A landscape with many valleys, sampled at points; each row gives a point and its height.
From any point a ball rolls to the lowest of the 2 points nearest to it. It stops when none of these is lower. Distance is the straight distance between rows; heights are no part of it.
mez: [202  99 125 188 155 129 109 170 110 104 100 109 105 118  89 130 139 107
 150  86 118 118 147 174 129]  h=746
safud: [106 106 120 138 130 117 120 156 109  85 108  70  85 202 173 127 106 129
 134 102 131 133 170 142 131]  h=641
zasud: [121 167 151  60 158  86 133 131 144 145 139 115 151 125 133 110 111 158
 164 152 160 103 187 114 160]  h=694
tizup: [ 68 100 107 167 141 107 151 100 156 160  89 108 105 182  88 103 176 133
 164 113 162 126 138 135  93]  h=789
vev: [164 115 152 110 140 176  88 107 126 140  81 155 130  93 124 128 185 123
 161 139 156  75 146 113 150]  h=262
zin: [ 80 188 133  89 133 122 123 113 145 184 181  98 128 117 135 135 169  88
 162 143 139  97 153 148 147]  h=732
leno: [123 158 123  63 156  80  91 183 143 132 217  89  90 134 128 111  69 136
 147 105 103 123 174 139 152]  h=761
Remuf: [143 120 128 115 109 146 119 150 142  81 103 139 157 128 138 134 136 138
 121  80 156 111 139 180 111]  h=391
Guba: [185 169 126  96 153 141  76 125 155 102 162 106 145  57  94  61  95 157
 102  98 118 167 116  82 120]  h=654
lero: [135  87 114 142 111 153 162  83 116 114  91 169 114 130  81 101 116  86
 135 121 118 139  80 137  71]  h=594
taz: [140 154 140  98 121 118 118 180 154  91 165  68 126 151 154  72 125 160
 110 111 145 168 151 113 120]  h=698
sezi: [185  66 154 162 143 139 135 162  64 132  98 151 142  76 143 155 120 106
 111 143 103 169  56  62 130]  h=314
geta: [137 122 115  76 129  64 150 151 154 117 167  77  78 136 137 118  80 143
 139  77  96 105 189 151 140]  h=787
busu: [175 113 144 111 166 188 108  96  90 141  82 162 130  84 101 122 161  83
 134 138 142 100  95  79 135]  h=164
temaf: [137  55 131 180 142 133 106 151  95 118 119 178 128 107 142 143 116 130
 130 139  60 135 126  91 186]  h=386
vavu: [ 87 106  95 133 120 115  67 161 102 113 119 161  81 148 176 175 134 109
 165 132 100 116 154 166 155]  h=620
Libal: [163 121 134  88 105 135 122 133 165  96 136 131  70 107  88 117 139 123
 143 111  89 111 123 175 109]  h=717
Gado: [163 179 154  85  96 152  64 156 171 137 123  75  99 100 151 119 162 171
 108 113 144 125 145 112 132]  h=708
peg: [ 72 153 105 151  88 147 165 106 111 186 128  97 124 156 154 126 124 120
 108 134 119 111 133 136  89]  h=597
Mefu: [167  93 144 167 183 140 133 154 124  88  85 132 201 174  95 113  77 121
 134  94 147 151  97 126 118]  h=427
lop: [129 130 145  87 167 121 124 184 111 151 116  88 138 202 107 129 100 164
 173 158 137  74 149 108  84]  h=744
gozes: [ 80  59  95 162 114 104 120 103 149 135 128 134 147 140 163 197  99 165
 143 104 167  81 138 181 117]  h=631
rilir: [ 66 133 132 149 115  94 152  93 172 144 133  72 148  75 158 113 155 152
 101  94 195 136 153 153 143]  h=834
popu: [ 92 122 146 136 110 175 128 176 121 124 124  94 186 147 155 146  99 111
 146 127  87 100  80 160  96]  h=419
rige: [113 124  89 133  95  89 149 127 143 139 162 150  91 211 158 158  62 135
 110 108 124 144 123 159 103]  h=342
mavev: [163 103 179 107 165  88  95 162 125 143 148  70 116 208 103 142 101 171
 156 133 143  93 175  95 141]  h=760
Kuraf: [ 95  91 100 199 140 109  79 109 124 127 125 118 160 145 146 196 123 124
 162 136  71 165 171 146 154]  h=616
diz: [ 96 126 111 128 112 150 169  52 126  94 141 122 111  88 157 151 119 143
 101 172 173 105 137 143 132]  h=861
Veko: [175 157 127 165 151 168 138 114 113 131 112 104 135 154  91 100 146 114
 121 140 134 145 119 122  87]  h=596
fogi: [150 152 129 151 158 145 120 114  42 147 113 136 149  82  95 156 150  41
  81 102 110 150  75 134 148]  h=326
Keb: [131 116 128 167 162 150 171 111  87 109  82 141 127  99 143 118  94 138
 125 157 161 102 148 112 161]  h=882
bobar: [163 152 141 109 108 121 125 191 133 119 130  70 143 181 156 135  96 181
  72  95 133 118 149 129  99]  h=729
kini: [100 164 177  94 116 161 120 107  50 151 116 127 122  96 145 141 147 112
  96 165  85 108 133 105 136]  h=372
suluz: [160  72 155 169 167 171  83 149  82 115 118 151 125 107 109 133 117 125
 105 140  71 162  85  45 165]  h=344
Kefu: [128  85 145 124 138 139 160 145 148 134 112 173 119 165 136 125  75 149
 163 166 125  94  79 100 171]  h=651
vekip: [ 74 127 108 132 130 112 220 118 178 119 149 122 119  88  90 112 119 133
 138 145 164 112  88 161 112]  h=722
zuz: [170 107 161 173 150 167 140 151  59  90  96  79 104 106 153 120 136 114
 113 162 125 147 114  85 133]  h=619
Refe: [135 111 111 106  95 154 129  56 141 141 170 146 167 156 120 126  96 147
 113 112 128  94 167 152 100]  h=534
binol: [ 87 161 102 148 140 104 114 139 151 178  90 151 135 169 133 158 158 133
 138  97 133 104 155 153 163]  h=484
tob: [ 66 169 141 120 124 144 131  96 110 155 137 116 157 107  96 133 173  94
 140 150 127 104 134 166 118]  h=757
misag: [105 119 109 136 143 149 105 133 100  75  94 155  96 104 124 158 170 107
 158 147 108  96 143 175 137]  h=646
retut: [168 130  93 140 125 117 160  80 113 191 100 130 154  77  91  82 119 101
 108  88 182 131 147 137  88]  h=559
deto: [102 123 161 123 141  85 163 117 153 122  76 146 173 136  88 170 106 143
 162 122 169  98 107 188 115]  h=748
Tum: [132 110 121 178 155 143 111 113 103 137  80 154 166  96  95 170 151  50
 136 107  79 169  59 132 124]  h=283
depuv: [ 93 148  99 104 155  32 172 125 149 129 178 122 168 114 100 109 107 171
 143 118 139 128 192 147 105]  h=424
Pof: [121 197  97  86 151  71 130  94 186 189 188 116 116 117 145 129 137 133
 171 132 119 135 156 119 150]  h=699
puv: [ 79 117 137 153 119 102 173 143 127 151 122 195 128 145 148 137  91 134
 129 166 131 121  83 113 185]  h=675
kulo: [147 151 147 143 125 211  96 112 122 115 117  90 161 120 152 149 143 114
 107 117 113  97 118 145 133]  h=540
vuvof: [211 158 160 119 114 139 110 100 183 184 150 123 158 108  76  86 149 113
 107  79 127 140 123 123 132]  h=607
kifup: [142 158 121 113 164 180 127 105 116 112 121 162 172  71 118  82 105 103
  72 109 158 118 142 110 182]  h=904
muson: [173 105 123 165 115 103 147  92 154 143 154 129 117 159 119 156 138 157
 142 125 135 101 169 153 151]  h=668
zozor: [149  94 117 143 108 171  72 154 121 121  95 127 119 107 159 174 157 145
 144 164  60 143 100  98 100]  h=680
Mupo: [130 158 124  96  91  50 148 107 160 136 141 167 111 110 119 120 133 144
 137 145 118 163 143 155 129]  h=649
zek: [ 95  57  85 174 110 135 145 206 116 145 138 147 139 138 160 140 131 122
 163 128  60 126 106 116 115]  h=518
Lapos: [140  88 127 145 118 165  58 144 122  92 146 117 150 153 186 174 132 146
 148 183  96 163 107 102 114]  h=666
fuda: [153  82 129 175 128 177 179  51 121 145 111 154 148 101 137 165 157 102
 113 122 156 125  57  78 125]  h=347
sede: [189 119 116 158 138 123 116  82  93 109 132 186 153 100  76 149 127 112
 136 167 149 138 122 173  91]  h=554
Lenat: [143 170 147  55 126  90 116 129 184 115 115  87  68 148 153 118 132 147
 157 130 137 156 134 114 149]  h=643
pegok: [122  75 124 147 137 134 154 119 138 144  77 169 177 181 137 122  79 160
 168 153 121 130 102  86 108]  h=625
zaba: [111 144 119 160 112 103 108 148 119 167 170 160 148 178 205 180  97 135
 126 158 167 145 117 131 150]  h=541
das: [171 144 121 104 149 168  89 125 124 112 174 115 133  86  76  47 157 102
  99 113 115 165 136  89 111]  h=634
Gosul: [ 35 162 111 144 134 103 138 127 147 194 124 133  89 137 145 157 142  95
 133 114 138 102 121 143 191]  h=538
fasus: [112  74 131 161 109 125  95 118 106  99 153  93 100 206 160 121 141 107
 152 115 123 156 153 129 135]  h=648
Teba: [129 101 130 134 112 161 155 165 141 114 122 135 153  91 111  91 166  90
 134  73 161  96 107 164 121]  h=465
fuf: [132 109 115 103 110  69 160 140 128  82 119 105 149 132 119  87 116 144
 109  71 144 154 188 153  65]  h=700
dok: [137 126 166  89 161  70  84 166 108 109 170  93 115 214 130 170  74 131
 142 137 146 125 168 144 126]  h=771
mifut: [136 146 109  81 116 163  80 194 165  94 165 158 106 165 113 114 124 176
 126 159 143 121  87 112 110]  h=567
gokav: [ 94 205 115  59 133  65 107 136 135 159 147 109 110 142 184 163  98 117
 139 128 175 158 167 148  88]  h=479
Zof: [ 56 105 117 156 110 139 146  98 133 115 134 111 137  87 174 125 159 153
  93 139 216 118 137 133 133]  h=847
bebem: [108 108 163 168 153 117  99 148  88 112 106 182 138 116 114 140 140 101
 141 138  90 140 127 130 196]  h=343
fifos: [163 102  93 134 143 144 139 180 156 126 144 151 144 195 118 150  91 182
 155 154 119  90 102 123  90]  h=500
vib: [157 112 133  78 131  81 123 111 131  64 109 125 121 170 116  98 123 165
 123 121 154 161 190 115  88]  h=681
Kup: [139  97 122 175 132 157 116 110 113 129  66 103 192 118 169 171 100 153
 139 106 122 115 157 140 113]  h=581
Zud: [107 115 115 214 144 130 119  96  68 115 103 116 144 139 140 149 122 132
 124 162  99 161 165 128 132]  h=633
mib: [ 93  94  99 183 168 174 129 125  70 112 124 126 170 101 127 169 193 101
 134 147  86 162 116  91  86]  h=168
Nukap: [140  96 125 116  90 152 163 111 120 112 128 143  77 118 119  76 162  97
 100 114 107 152 103  98 100]  h=606
fodu: [ 32 109 119 108 143 150 188 119  89 101 131 165 113 115 148 166 161 120
 105 147 143 124  76  93 146]  h=644
milaz: [ 95 135 132 160 119 106 214 126 126 146 140 164 111 118 116  98 105 118
  87 143 117 142  99 110 181]  h=697
popo: [131 140 129 123 111  70 165 166 136  76 163  99 141  82 132  96 113 138
 124  96 128 156 165 178 123]  h=721
Laki: [189 123 136 125  93 152  67 126 165 128 179 128  96 152  62 146 103 180
 107 110  96 105 125 137 115]  h=695
lel: [ 70  89  86 167 121 115  75 146 112 125 143 168 129 129 182 204 162 106
 156 146  91 153 124 134 149]  h=591
Kibe: [ 87 149  83 121 131 116 184 125 139 135 139 120 100  39 139 106 164 138
 133 129 136  94 176 140 140]  h=265
fuza: [144 100 101 142 134 171 113 147  92  80 100 170  75  95 132 170 171 113
 123 138  62 124  99 120 115]  h=664
kurot: [155 174 130  80 172 102 129 107 170 114 131 125 151  65 151  96 137 173
 167 137 156 118 175  93 169]  h=652
leb: [225 149 147 174 159 161 139 121  91 125 137  62 104 102 109 106 125 101
 101 140 151 142 126 116 136]  h=610
vulu: [ 91 149 123 130 107  93 152  89 177 134 176  72 131 112 164 123 123 124
 116  80 141 150 160 151 168]  h=821
luk: [ 98  96 126 147  94 115 173  70 111 154 116 132 142  61 112  88 131 123
 102 117 170 130 145 137  98]  h=531
Kiz: [154  87 150 148  98 145  56 143 105  95 162 116 109 182 137 125 129 154
 121 149 107 154 130 112 119]  h=655
Zop: [153  93 131 143 125 139 114 143 106  60 176 163 124 112 112 115 124 127
 115 134 125 117 155 171 162]  h=725
Volu: [ 84 126  92 175 145  63 130 138 141 156  99 161 140 192 100 181 121 155
 131  97 109 124 144 167 132]  h=430
Sazo: [122 124 130 106  84 130  88  95 164 170 170 147 113 174 148 140 155 104
 146 115 122 119 128 142 140]  h=614
Pef: [ 89 124 125 106  88  57 138 103 123 160 178 196  98 107 125 109 147 118
 127 149 107 156 155 128 168]  h=678
fafu: [177 164 141 119 132 132  94 145  72 141  88 115 109  98  88  63  95 119
  79 126 121 173 131 106 103]  h=389
lud: [140 138 148  53 108 118 165  97 164 125 104  71 128 143 160 128  70 152
 126 106 138 100 146 130 107]  h=483
zamag: [124 119 138 139  71 135 109 161  99 183 139 146 113 119 164 159 155 120
 120 131  75  97 117 132 129]  h=683
kov: [168 138 152  82  87 150 104 122 144 114 118  96  65  45 159  94 148 141
 100 114 115 141 127  89 130]  h=743
fonov: [ 85 136 131 131 124  95 215 145 158 123 148 126 138 120 110  61 101 122
 125 134 142 156 105 121 132]  h=709
bebe: [ 64 106 135 160 144 105 175 109 138 110  90 145 124 118  89 159 102 132
 154 160 152 111  79 179 123]  h=734
Vir: [130 146 133 104 139  58 162  92 170 138 156  76 127  96 145 102  97 151
 157  80  99 120 183 128 168]  h=805
kupul: [131 140 104 114 134 116 140  31 170 115 161 127 174 137  97 119 116 150
 103  96 147 143 177 149 112]  h=489
kotok: [139 142 157 133 131 147 105 120  82 113  37 135 134  90 134 132 106 104
 113 106 116 118 135 159 142]  h=475
Nese: [142 166 146  65  88 111 115 113 148 155 203 119  97 129 158 128 132 128
 135 191 126 154 109 105 109]  h=384
figo: [106  52 102 180 123 158 159 188 124 126  92 117 158  72 162 156 132 106
 153 110  65 125 105 122 124]  h=551
Pugi: [107 179 159  23 123 104 111 156 170 155 141 138 130 157 133 121  80 135
 147 150 137 126  92 125 128]  h=508
Zode: [162 133 170 108 120 146  96  96 148 143 106 127 129 193 110 134 110 151
 142 152 110 129 109 111 118]  h=527
kepef: [107 120 108 179 156 151 120 146 102 128  95 117 199  99 113 165 138 109
 171 165  82 138 126 147  84]  h=253
sezup: [159 107 142 147 152 107 160 122 130  59 100 126 147 152  86 110 109 116
 134 109 190 168 123 161 106]  h=397
bam: [118 179 110 135 156 121 172  95 141 125  77  77 134 154 113 124 123 139
 106  94 146 135 170 141 106]  h=530
zepop: [ 58 152 110  82 135  33 116 118 132 144 118 121  98 177 146 164  87 110
 120  81 158 146 182 151 119]  h=522
kud: [108 105 150  99 119 141 136  71 143 136  76 126 133 107 134 124 155 126
 171 138 186  84 152 132 136]  h=356
vem: [146  74 138 149 148 194 149  89 142 113 107 127 142 107 166 196 154 110
 148 153  93 129  69  62 143]  h=376
sonu: [128 120 121 141 128 157  85 113  91 117  49 133 135 105 171 173 103 142
 131 134  74 102 157 143 137]  h=533
tul: [132 139 142  91  82 139  87 172 114 163 132 151 124 127 152 112 162 148
 126 156 133 107 137 122 109]  h=723
lapot: [111  74 132 191  93  78 147  88 142 163 139 123 116 128 137 176 143 158
 154 130 164 104 144 174 126]  h=650
miku: [103 127 136 115 124  95 101 153  92 164 189 178  99 150 124 110 143 117
 133 164 110 126 157 117 174]  h=705
kazur: [102 105 104 150  89  85 125 112 143 114 128 176 123 183 111 136 107 132
  99  84 106 153 130 181 128]  h=385
kedek: [ 78  93 150 157 133 153 162 119 136 120  46  93 130 120 160 148 122 105
 169 116 128 105  88 132 144]  h=898
muv: [ 93 133 149 171 143  93 141 114  95 129  97 165 122  93  92 124 170  96
 116 136 142 153 131 134 174]  h=285
Tis: [148 184 127  63 133  70 103 118 173 173 154  73  68 122 170 108 124 160
 172 137 112 147 153  80 126]  h=667
Zeza: [ 97 142 122 183 104 124 168 128 136  91 149 123 113  96 138 149 169  95
  66  98 138 160  93 159 158]  h=815
daza: [ 76 107 127 191 189 156 172 133 104 120  73 103 145 104 129 142 121 118
 163 151 132 101 116 110 167]  h=891
kubi: [126 120 170  97 128 177  83 198 118 106 147 119 141  92 108  90 128 142
 116 119 137  87 130 124 158]  h=349
Tumum: [168 128 109 106 111 128  80 140 129  83 128 126  35 135 116  97 156 168
 122 149 118 156 165 116 103]  h=677
magom: [105 102 139 180 149 163 129  83  40 137 134 143 163 123 108 134 179  88
  98 127 104 162 124  79 109]  h=214
dobak: [168 164 153  99 153 112 138 115 145 149  76 105 137 189  93 126 110 153
 106 110 121 118 153 106 106]  h=497
divok: [ 44 154 133 141 138 133 138 132  98 172 128  97  94 160 161 141 169  75
 134 142 116 126 109 100 165]  h=565
fozos: [124 175  88  79 162  45 168 133 166 117 131 126 176 149  93 117 118 158
 103 100 117 132 182 114  81]  h=473
ged: [ 65  80 105 142 134 100 141 112 151 138 134 130 133 190 127 100 155 151
 166 135 215 126 144 113 107]  h=796
suni: [ 95 188 130  79  84  89 124 152 136 161 134 115 113 119 199 150 128 117
 122 132 151 138 136 157 133]  h=403
par: [157 173  95  74 165 104 137 131 175  97 106 151 168  68 129  90 125 159
 132  85 150 132 155 122 119]  h=586
zokuz: [ 96  65 119 174 117 147 160  99 115 119 150 123 154  75 104  96 164  97
  93  90 190 119 119 150  95]  h=507
poma: [193 102 141 143  99 163  94 139 160 112 148 109  70 149  76 141 140 138
 141 120  81 117  83 143  99]  h=706
vefek: [ 98 169  87  66 175  70 160 108 194 105 102 137 180 102  97 114 145 158
 148  78 156 126 156 125  87]  h=526
Vara: [192 109 122 207 177 154 111 121 102 144 122 125 131 114  87 141 140 110
 142 120  97 110 153 134 162]  h=758
sura: [ 82 107 116 162 131 158  86 144 135 145 146 151 200 118 157 197 185  97
 151 136  79 135 100 127 144]  h=549
kizu: [132 141 155 125 101 141  86 147  76 108  97 155 110 131 126  84 117 129
  73 138  97 170 125 105 129]  h=429
piz: [158 115 141 136  94 142 158 186 170 136 146 166 121 142 123 141 155 129
 148 142 116 113  48 136 127]  h=525
mog: [173  93 117 217 176 152 160 107 130  86 136 129 131 123 108 147 156  99
 135 141 169 149  91 116 159]  h=394
kape: [131 135 140 107 124 173 157  66 124 103 146 147 169  52 139 124 131 113
  91 141 169 107 119 121 143]  h=879
mora: [101 153 144  68 173  82 149 158 138 141 108 108 139 186 132 148 101 139
 164 140 178  86 162 122 126]  h=724
fov: [129 153 145 118 153 107 169 129  79 115 105 162  92  75 103  97 157  86
 102 147 134 166 115  93 163]  h=323
zab: [164 143 159 146  97  76 132 147 106 137 139 191 119 119  98 134 144 133
 118 172 107 153 119 157 139]  h=612
tar: [ 91 105  75 145 126 175 136 111  89 150 115 160 133 152 158 122 146 139
 139 182 121 106 134  83  89]  h=820
saguz: [226  90 136 126 124 116 126 143 150 117 116 121  89 108  72 101 117 112
 129  65 132 125 128 160 123]  h=735
Vilu: [150 184 105 129 146 103 138 106 164  96 155 120 112  53 142  95 154 127
 121 109  89 172 132 117 161]  h=409
kupu: [170 120 121 153 157 140 168 114 123  73 119 131 110 100  96 118 130  81
 125 132 179 162  84 148 134]  h=378
kad: [159 113 157 125 134 176  96 169  88 106 123 144 135  88  93 110 150  98
 116 128 114 117  84 119 116]  h=237
vetuv: [142  99 100 164 108 160 116 212 147 138 143 175 140 144 127 130 132 145
 125 114  65 109  76 128 121]  h=453
Rapop: [ 92 195 104 112 120  95 149  92 127 173 116  90 126 155 132 135 128 144
 115 126 126 126 187 153  98]  h=562
Kobir: [150 106 130 121 108 191 136  76 125 141 129 145 166 140  89  89 103 105
 114 103 110  98 117 140  83]  h=573
lupal: [144 187 151  92 149  66 113 146 162 107 127 105 131 158  82 151 136 124
 118  81  95 138 167 173 150]  h=811
domi: [ 94  93 142 125 125 174 109 133 110  88 129 114 135 143 177 131  81 119
 121 108 118  87 141 142 187]  h=544
Pevo: [147 103  95 168 161 169 170 124  70 153 100 170 138  99 114 129 159 122
 147 179 124 115 102  74  84]  h=833
gifas: [167 155 118 116 157 109 114 141  62 115 102 139 116  74 117  56 124  83
  78 125 162 199 125  93 152]  h=355
suz: [145 179 132 141  84 138 107 178 127 137 114  89 141 166 186 160 139 156
  92 110 127 128 136 160 107]  h=762
medi: [147 131 139 163 127 141 168  68 118  93  67 127 106 106 154 159  94 136
 115 163 157 132 109 138 141]  h=872
bedir: [151  75 127 176 143 169 156 111 108 136 127 143 169 103 100 153 144  57
 126 100 115 144  35 108 113]  h=317
kofep: [ 77 141 126 111 146  94 167 122 131  68 122  99 157  70 137 110  90 153
 121 122 182 131 173 168 131]  h=747
nivav: [149 103 151 134 104 154 136 127 141 163 138 163 115 158 131 161 178 120
 152 171  86 129  41  80 112]  h=563
Gakeb: [148 112 160  96 126 156 142 112 135 132 108  83 145 142 158 142 111 156
 166 148 165  55 150 138 115]  h=422
sev: [134 166 139  74 114 100 133 152 165 142 196 129 137 178 144 126 100 140
 142 166 165 148 112 131 111]  h=440
gazil: [159 181 133 115 138 139 132 106 165  97 144 123 125 125 115 110 117 135
 100 132 121 153 133 137 161]  h=470
gugis: [ 32 132 133 181 129  75 143 141 103 157 135 136 127 100 107 127 159 136
 104 154 158 137 135 163 145]  h=336
Gifem: [130 139 128  97 113 114 119 117 118 149 174 127  51 152 178 160 103 112
 153 191 142 133 129 124 124]  h=335
Pud: [134 196 137 112 111  93 162 168 138 149 120 102  96  92 168 131 148 144
 125 161 141 124 148 142 161]  h=490
Kir: [197  88 136 150 153 165  83 196  57 114 136 119 138  77  96 138 122  96
  99 127 135 148  30  86 118]  h=282
ziti: [123 158 131 180  94 129 140 161 127 132 151 116 148 130 158 136 167 121
  90 108 135 139 130 159 149]  h=794
bemuf: [ 57 108 109 193  88 119 137 132  94 182 136 130 159 115 170 168 133 127
 112 130 102 113 124 149 116]  h=632
mapeg: [127 108 121 165 107 204 110 140 145 142 152 126 180 138 163 152 179 111
 124 100  98  99  93 121 135]  h=486
rekur: [191 166 136 122 145 143  82 113  76 143  51 117 133 104 105 110  88  88
  90 101 134 153 110 141 128]  h=426
Kal: [193 136 167 104 105 125  85 103 151 137 109 177 129 145  68 108 109 142
 110 127 116 164  93 118 111]  h=553
vefos: [144 115 130 151 141 149 115 195 110 107  82 132 171 122 122 146 104 144
 158 141  92 121 108 153  87]  h=339
zapu: [154  54 105 185 121 166 146 143  95 124 112 146 178  41 166 184 150 105
 125 109 100 121 102 117 118]  h=584
Ledab: [ 99 120 159 101  94 155 146 152 142 135 148 131 159 178 145 116  76 119
 132 126 120 108  74 144 117]  h=480
mukoz: [168 175 125 119 154 144 135 103 103 108 105 119 122  84  88 139 153  39
 109 127 150 163  60 153 124]  h=357
tenu: [140 113  89 145 153 184 157 152 133  94 168 140 149 161 118 111 120 156
 146 164 141  86 128 133 102]  h=461
rumik: [159 137 108 197 170 155 154 132 124 165 140 167 122 127  81 134 175 110
 135 143  95 102 117 104 172]  h=772
Nub: [137 140 175  87 120 155 101 188 135 149 147  92 133  87  71  56 121 160
 129 125 137 109 121  86 120]  h=437
duz: [130 164 111 109 135 144 151 108 118 120 156 118  92  54 138 117 191 112
 105 132 111 121 165 109 156]  h=341
pelu: [ 98 131 146  90 114  96 134 128 163 104  93 113  76 156 142 116 157 110
 175 119 153 147 129 142 149]  h=624
nobak: [107 119 133  73  79 155 159  89 162 133 121 114 116 162 162 136  75 119
 137 124 132  94  92 149 104]  h=524
vof: [ 98 141  90 115 117 121 168 142 149 144 142 139 117  98 149 154 125 152
 149 148 168  59 150 174 127]  h=115
nabu: [ 69 150 118 153 123 104 159  84 169 157 144 106 118 147  67  89 185 101
 134 113 133 161 120 143 107]  h=782
nis: [187 158 127 113 157 112 136  83 128  82 126 146 126 123  78 148  98 149
 120 158 130 134 157 173 118]  h=520
bogad: [225 138 132  96 110 142  82  90 161 151 109 137 103 103  78  85 118 120
  96  86 138 170  99 102 111]  h=574
mobaf: [158 139 166 116  86 184 112 145 101 140  87 114  86  67 139 114 118 131
  61 109 100 108  90  89 135]  h=763
pirog: [125 130 115  60  90 142  87 155 172 189 180 148  88 148 153 106 163 115
 147 116 131 106 122 112 121]  h=662
devu: [142 101 124 123 132 164  77 186 142 115 121 139 121 177 100 126 107 184
 166 168 101 122  77  94  79]  h=528
bibeb: [155  97 139  89 117 119  61 132 141  82 159 129  91 178 128 107 135 167
 138 146 151 149 169 110 134]  h=665
meni: [197 173 155  89 118 128  65 124 192 149 178 104 142 107  52 127 118 176
 102  86 108 121 138 121 124]  h=660
Tinin: [ 76 147 128 160 139  57 153 134 131 155 161 115 165 126  67 113 156 152
 132 124 166 138 177 180 106]  h=382
Miva: [174 130 125 175 129 127 124 124  93 120 148 171 136 116 111 172 145 146
 148 206 105 131 121 148 105]  h=580
soz: [ 84 145 107  87  99 104 137 150 149 118 124 128 140 138 166 150 119 139
 133 101 168 105 151 180 117]  h=280
zam: [ 64 132 135 141 134 160 162  93 128 129 141 126 141 141  75 109 173  70
 122 126 123 136  84 130 109]  h=773
sogi: [181 116 160 144 170 116 148 149 143 126  95 109 189 202  99 143  84 155
 113  99 128 108 122 101 115]  h=460
lezek: [124 157 149  70 137 146 109 156 173 159 143  98 139  71 126  52 148 139
 147  90 107  99 140  84 165]  h=505
Kabad: [113 102 145 101 115 155 104 113 111 135 127  88 154 153 180 126  97 143
 137 103 158  70 191 138 143]  h=485
kifim: [125 145 125  85 159 112  90 168 121 168 223 140  71 160 115 106  84 124
 156 165 136 117 161 108 149]  h=731
Lofo: [146 130 105 129  96 119 145 109 129 129 152 149  74 167 155 162  81 154
 130 181 109 118 113 148 114]  h=294
pebo: [137 179 154 114 140  77 107 161 131 122 156 106 164 194 111 170 114 139
 116 125 122 127 156 172 128]  h=788
kufez: [134 153 138 149 116 152 112 154 128 165 156 160 183 171 173 132 107 159
  95 153 131 125 113 103 160]  h=604
Migib: [100 150  87 142 115 123 112  69 165  99 158 177 144 148  94 144 142 129
  93 117 131 156 133 179 131]  h=438
gosil: [186 147 157 100 150 124  99 151 147  84 140  75 154 117 101  57  93 152
  91  86 148 189 139 100 111]  h=674
bufu: [142  91 149 176 150 145 123 148  93  91  55  80 107 159 154 113 104 132
 144 115 105 142 151 114 143]  h=630
mepi: [137 121 157  86 102 155 137 112 141 106 157 107 125 116 122  45 139 113
 111 118 112 169 114  79 109]  h=618
rer: [181 130 123 153 136 145 144  92  87 190  93 126 134 120  90  73 154  92
 125 129 153 139 134 102  88]  h=582
rura: [115 107 138 108  96 136  93 102 140 159 146 174 109 177 169 177 153 102
 165 167 114 136  72 100 135]  h=583
libo: [ 49 149 120  61 127 149 171 146 102 134 133 158 103 107 162 107 135 105
 109 150 121 106 105  82 159]  h=621
fer: [147 137 145  67 125 120  75 152 161 125 108  57  74 150 140 123 134 166
 122  83 134 112 182 104 138]  h=669
fesab: [ 73 169 122  45 134 121 144 122 156 147 164 142 127 115 179  94  79 117
 142 149 147 126 117  97 153]  h=576
nitut: [ 98  60 105 174 120 131 156 108 134 101  80 178 147 142 122 145 105 125
 152 147 103 168  68 123  94]  h=608
mobor: [118 120 193 115 128 132 117 151 127 112  99 101 101 167 129  76 147 113
 146 140 139 157 114  94 161]  h=609
gem: [141 157  66  96 112 113 119 152 138 110 122 114  39 152 163 118 143 164
 129 136 124 131 182 133 105]  h=691
Pima: [135  89 104 156 106 115 124 136 125 114 179 141 111 136 141 151 114 139
 131 104 121  85 178 185 169]  h=696
guzi: [197 110 153 163  91 161  85 119 111 137 150  92  76 108  76 111  81 176
  82 112 101 118 138 100 125]  h=707
gizi: [100 161 136 122 134 142 117 155 137 159 125 105 102 203 151  99 126 118
 130 129 118 135 123  94 161]  h=589
nabes: [104  94 104 146 127 129 122 107 140 134  99 127 150 172 186 183  91 150
 173 143 134 117 125 125 119]  h=611
kapos: [ 75 164 102  61 118   6 148 129 155 143 133 116 126 133 151 120  86 142
 134  71  96 157 164 132 103]  h=560
pimol: [115 179 119  98 149  80 108 175 137 158 168 176 133 192 159 163  75 127
 134 152 176 137 126 131 140]  h=494
Bul: [ 94 150 129 131 119 157 118  62  58 128 117 172 144  92 120 120 152  97
  64 143 115 145 149 117 124]  h=286
Bomir: [149 117 113 181 169 192 131 108 149  84 158 138 166 150 121 162 143 125
 144 152 133 109 101 130 155]  h=420
givu: [ 81 119  66 116 123 137 143 123 139 147 135 173  99 174 150  97 165 138
 150 162 171 119 140  96 107]  h=807

For each start below, name the point where the ball stops.
pebo | muv
daza | vof
nabu | Lofo
fasus | vof
kape | vof
kov | Lofo
